Points, in no order, along strands that fork, close into loops and pass close to each other.
In the rows, zero is written as 128.
Two points are linked if the straight distance between their rows is under 110. Some points are linked to none.
ketol: [144 102 130 135 102  95 111 159 225  90  92 134  91  93 133 150 178 171
 106 123 135 137 128 167 106 112]
Siso: [130 147  98 118 180 129 157 135  95 101  90 137  95  97 167 115 110 125
  82 180 120 179 143 147  90 129]
nesik: [ 96 134 137 111 119 170 133 142 136 148 161 116 131 161 138  92 140  83
 113 127 138  83 114 136 143 131]
Gures: [140 191  80 159 122 157 202 131 116 143 150 153  93 111 118 118 130 101
 146  90 137 122 145 139 127 117]
Rilu: [111 160  77 140 140 211 177  95  72 135 135 142  55 135 106 110  96 114
 136 140 134 109 134  89 139 145]
sed: [ 81  84 128 116 132 157 138 128 121 111 120 117 127 127 150 118 111  71
  97 122  84  59 139 119 136 134]
dek: [177 190 130 168 113 100  86 104 110 181 133 112 198 122  99 143 155  79
 173  81 176 116 136 156 122 115]
zes: [149 130 139 101 116  91 170 155 145 100 133 178  83  61 149 151 149 172
 127 126  90 158 152 142 111 121]
leg: [133  90 134 125 114  84 134 148 185 106  97 138  73  81 139 150 152 187
 142 105  96 144 138 155 108 114]
ledud: [173 157 149 107 137  97 145 162  95  92 137 170 123 100 175 141 134 175
  73 186 122 169 141 144  94 161]
suzur: [153 149 116 145 156  98  99 108  38 164 123 107 129 154 135 107 107  77
 159 137 133 123 166 120 119 119]
lelun: [109 156 108 149 126 185 195 100  88 148 163 173  43 117 109 118 122 157
 134 174 119 137 110  89 137 135]
rus: [121 113  93 162 120 132 158 149 184 116  84 130 113  96 139 124 138 116
 112  60 127 103 126 156 135 123]
girik: [144 185 126 103 111 129 133 141 129 188 167 137 196 143  90 147 151 119
 176  86 174 148 115 103 132 139]
Goguf: [ 74  36 148  86  89 120 152  89 132 139 115 123  89  83 119 139  79 141
 169 119  40 127 135 102 143 114]
Volov: [155 161 112 123 126 128 193 143 124 132 140 173  88  79 139 138 132 175
 137 150 104 135 132 127 135 140]
kug: [115 136 121 136 119 129 102 144 192 128 109 121 184 143 109 129 154 115
 106 107 176 122  82 150 150 118]
Neri: [124 129 110 118 133 128 135 138 126 141 113 121 151 131 113 149 109 116
 155  88 127 146 118 103 151 132]
Bokiz: [ 66 120 146 100 131 166 119 130 102 142 156  98 163 185 143  89 135  58
  70 142 143  72 139 122 123 116]
mas: [166 184 125  95 146 114 159 133  38 122 164 170 156 137 160 133 134 144
  76 178 147 168 151 105  87 165]
bag: [100  90 105 150 154 148 151 119 118 103  85 137  68  98 144 119 107 103
  87 125  75 103 137 156 110 122]
fazal: [147  66 160 176  95  92  40 116 175  91 106  77 149 155 101 157 107 154
 188  87 130 129 149 118 158 134]
Paz: [126 163  77 131 125 146 191 135 153 126 113 135 123  98 125 120 136  75
 116  65 130 118 143 142 151 122]
led: [146  84 175 120 127  81  66 117 147 139 120  98 147 132 124 144 137 148
 166 117 116 149 132 140 125 114]
manu: [154 156 154  93 131 118 125 115  61 184 198 128 118 161 140 122 138 135
 148 172 146 140 163 113 127 133]
pego: [170 139 177 126 113 121 101 153 174 104 120 143 157 121 143 138 176 151
  98 188 116 147 107 180 127 130]
zutis: [160 167 165 131 104 148 129 147 147 140 177 168 103 149 143 112 173 153
 108 186 146 127 126 162 128 135]
Buv: [ 95  90 119 130 121 149 151 110 100 146 109 131  74 127 144 107  95 111
 104 141  73  78 121 118 137 136]
sot: [162  96 158 171  99 118  95 115 131 139  86 155  72 112 120 115 154 169
 132 176  90  86 117 162 148 126]
zuvuk: [ 56  68 116  98 159 136 111 141 156  83 107  57 140 143 147 129 103  94
  79 116 115 164 143 130 101 120]
bakig: [ 93  97 139 100 158 141 112 117  93 152 129 107 156 180 138  98 111  82
  87 168 123 109 129 116 128 119]
naf: [ 81  69 142  81 107 132 180 120 124 154 141 133  77 100 117 130 120 127
 154 112  55 103 135 132 153 119]
bado: [136 132 140  77 121 139 148 118  65 161 187 146 122 150 124 127 124 166
 147 191 136 161 127  73 138 134]
fada: [168 193  88 107 132 107 178 139  77 140 144 135 128  96 127 144 117 114
 158 100 128 165 162 108 128 137]
Subog: [155 165 116  73 166  93 137 108  49 140 154 136 182 128 149 154 114 138
 118 173 135 177 162  92  71 132]
rirok: [ 89 148  88 163 130 206 166 122  89 136 150 139  98 150 103  99  97  97
 128 104 145  83 123  73 145 161]
savi: [120 142 104 168 120 206 134 129  83 157 184 130  86 182 107  93 113 123
 159 125 168 111 129  68 144 150]
lele: [153 171 132 156 171 102 103 153 124 117 112 121 165 121 136 128 129 126
 103 153 144 162 134 155 111 130]
Lere: [102 143 127 121 117 150 168 111  84 135 154 190  75 113 118 129 129 192
 142 199 117 145  87  87 127 152]
Nesug: [122 137 133  98 127 151 171 121  69 147 193 166  72 153 149 106 124 196
 129 209 132 149 110  90 131 142]
gisav: [131 106 117 120 128  93 137 156 162 102 112 125 118 104 125 151 130 155
 167  88 122 157 131 128 137 130]
duga: [168 181 131 149 135 113 131 156 146 133 121 132 156 117 131 120 149 109
 115 129 139 118 149 180 124 128]
lok: [137  91 172 104 139  93 110 123 122 122 116 133 108 128 149 116 108 156
 125 173  94 160 135 139 123 123]
bana: [159 112 146 162 135  85  74 116 147 117  95  98 153 144 141 126 120 110
 149 125 128 125 127 150 124 120]
susi: [ 92 149 164 141 163 107  49 102 143 106 118  90 221 140 117 145 152 116
 108 158 180 168 100 147  49 116]
benu: [186 146 168 141  93 136 112 137 194 120 121 148 141 112 126 134 179 156
 124 144 152 120 102 186 152 126]
zitom: [116 136  89 103 130 135 172 134 137 139 136 102 156 113 111 144 138  81
 161  51 143 139 135 114 135 122]
gim: [103 140 112 166 126 143 119 159 220  94 107 127 171 122 127 135 153 155
  94 100 182 167  92 139 137 128]
dipe: [108  95 122 170 128 154  86 147 223  67  82 125 148 128 117 127 139 164
  94 118 144 126  66 131 146 137]
niv: [ 65  76 127  76 125 189 121 111  86 138 173 101 165 175 122 119  77  77
 125 119  97  62 130  57 138 128]
gemo: [143  90 155 153  98 117 126 121 112 168 117 149  60 101 145  97 151 153
 147 145  78  52 138 168 158 135]
tenup: [153 146 111 162 100 130 123 136 204 126 107 143 198 134 132 118 153 111
 113  51 182 120  94 150 170 101]
Taked: [153 100 110 178 128 114 113 148 174 106  71 119 114 110 149 116 154 105
 109  75 122  71 141 187 124 122]
reg: [146 177 101  77 154 112 176 123  55 145 159 136 167 111 112 154 113 123
 141 118 149 177 158  70  93 139]
zus: [171 160 134 104 143 106 158 140  56 117 146 168 136 114 156 128 107 192
  83 207 125 152 130 105 121 154]
depo: [ 49  98 118 118 110 220 178  79 109 120 193 132  84 127 114 122 101  98
  98 102  76  63 136  93 135 124]
Neke: [125 140 142 130  94 159 141 134 152 148 171 155  87 137 119 109 165 153
 135 156 135 101  89 152 142 137]
sodi: [115 117 140 144 124  52  54  87 156  96 127  47 156 161  92 173 103 160
 193  96 174 153 146  88 100 131]
libub: [ 96  62 153 102 117 130 110 130 134 137 115 118 122 140 127 122 126 132
 146 130  94  98 102 132 159 129]
popig: [111  80 175 113  83 105 141 123 104 178 129 135  70  98 139 109 124 126
 171 145  61  90 146 153 165 116]
Tedu: [108 166 118  94 172 135 105 109  94 173 145 117 191 161 115 137 148  85
 129 132 176 141 118 105  86 120]
Teb: [172 157 119 130 105 119 143 163 204 117 132 187 127  93 139 134 194 157
  95 114 142 125 109 178 131 116]
Bem: [162 130 143 172 139 133 119 127 129 108 101 155  87 125 133 115 125 156
 123 164 109 103 101 157 141 134]
zis: [166 118 178 119 141  86  75 129 144 105 114 122 132 139 161 114 144 157
 107 194 107 148 137 184 129 120]
zalo: [178  99 134 182 111 114  60 127 187  77  77 100 132 147 106 167 133 170
 170  95 139 133 124 133 140 129]
mopad: [159 165  95 172  92 136 136 129 161 150 130 136 181 139 112 112 125  90
 136  51 183  91 104 128 174 115]
muga: [ 80  99 133  94 120 176 135 126 117 153 157 111 144 162 113 122 110  82
 138 104 134  77 107  78 164 139]
zepu: [167 177 111 141 125 135 173 144  90 151 166 156  86 122 125 133 123 127
 164 121 119 122 151 129 141 135]
Pemon: [ 59  97  94 108 130 195 169 103 121  99 135 114 116 115 127 131  80  82
  84  83  85  78 129 113 133 122]
sado: [135 148 101 135 178 153 170 125  85 125 108 130  80 124 135 115  93 123
 105 165 124 133 122 125 119 133]
rone: [160 166 120 168 149 133 111 150 120  97  94 156 128 119 124 126 115 156
  98 182 140 150  93 132 137 140]
vosu: [119 106 135  97 142 107 132 117  79 148 124 130 107 128 129 124  86 117
 152 148  91 151 144 113 138 114]
vomak: [115 155  92 119 126 134 129 132 120 167 145 114 207 137  92 149 135  72
 174  47 176 130 106  85 132 123]
mozi: [173 143 164 163 151 103  64 115 142 112  95 107 163 143 140 142 141 118
  95 171 143 140 136 177 108 118]
saz: [ 73 118 124 110 127  84  77 102 165 106 131  52 164 171 107 155 126 127
 156  66 177 151 133  96  89 123]
segas: [149  88 127 188 119 139  75 128 218  80  72 137 115 127  86 154 134 194
 142 114 159 125  87 114 156 131]
goz: [184 184 104 170 105 115 143 157 169 131 125 167 155 105 156 113 165 119
 109  88 157 133 135 187 135 113]
Siba: [104 135 104 142 170 134 170 136 102 102  93 117  74  95 163 116 109  94
  88 140  98 144 177 189 104 117]
boze: [125  86 172 134 121  70  37 104 158 109 106  59 153 171  97 156 118 153
 173 113 144 161 131 122 121 126]
bebeg: [150 190 111 113 141  99 118 140 115 143 148 143 223 111  91 154 139 137
 171  96 185 178 110  75 107 144]
dubag: [ 53  84 132  84 142  92  85 115 152 126 126  55 178 152 120 160 122 101
 147  97 121 168 142  94  84 116]
pebi: [171 159 178 130 104 129 122 137  87 150 178 143 121 149 127 119 151 154
 150 171 136 134 131 142 151 138]
nidul: [144 108 131 170 124 104  92 164 219  80  74 111 119 117 141 119 166 127
  83  97 144 116 146 179 109 111]
zike: [ 97  52 128  92 120  98 139 100 105 139 108 104  90 113 135 108  70 111
 160 121  59 150 159 117 124 116]
Tuva: [ 49  77 125  73 160 161 116 103  86 132 128  95 178 168 126 111  69  87
  96 147 109 116 122  73 118 116]

A fork is a point with three links, a tip a point with one. Leave the first point through the second and follow the links. Name the first fork or tip that comes.
vosu; zike: lele
Bem; sot: zis
zutis; pebi: savi
savi; rirok: Neke

A tip is a point with one link. Name the tips that can be reached along the links from each point below, in the order of the rows.
naf: mopad, dubag
zitom: ledud, bebeg
Nesug: savi, Neke
sed: depo, sado

How many points has the smallest loop of links through each point below? Write - if it is on no loop.
Teb: 8
Goguf: 13
leg: 9
Tuva: 6

Name the points in between on the shortest way along the links from the first point to the second, in order.
fazal; gemo: boze led bana mozi lele rone Bem sot
Goguf; kug: zike vosu lok zis mozi bana led boze fazal zalo segas dipe gim
zus; girik: mas Subog reg fada zepu Gures Paz zitom vomak
savi; zutis: rirok Rilu lelun Lere Nesug bado manu pebi
goz; dubag: duga lele mozi bana led boze sodi saz
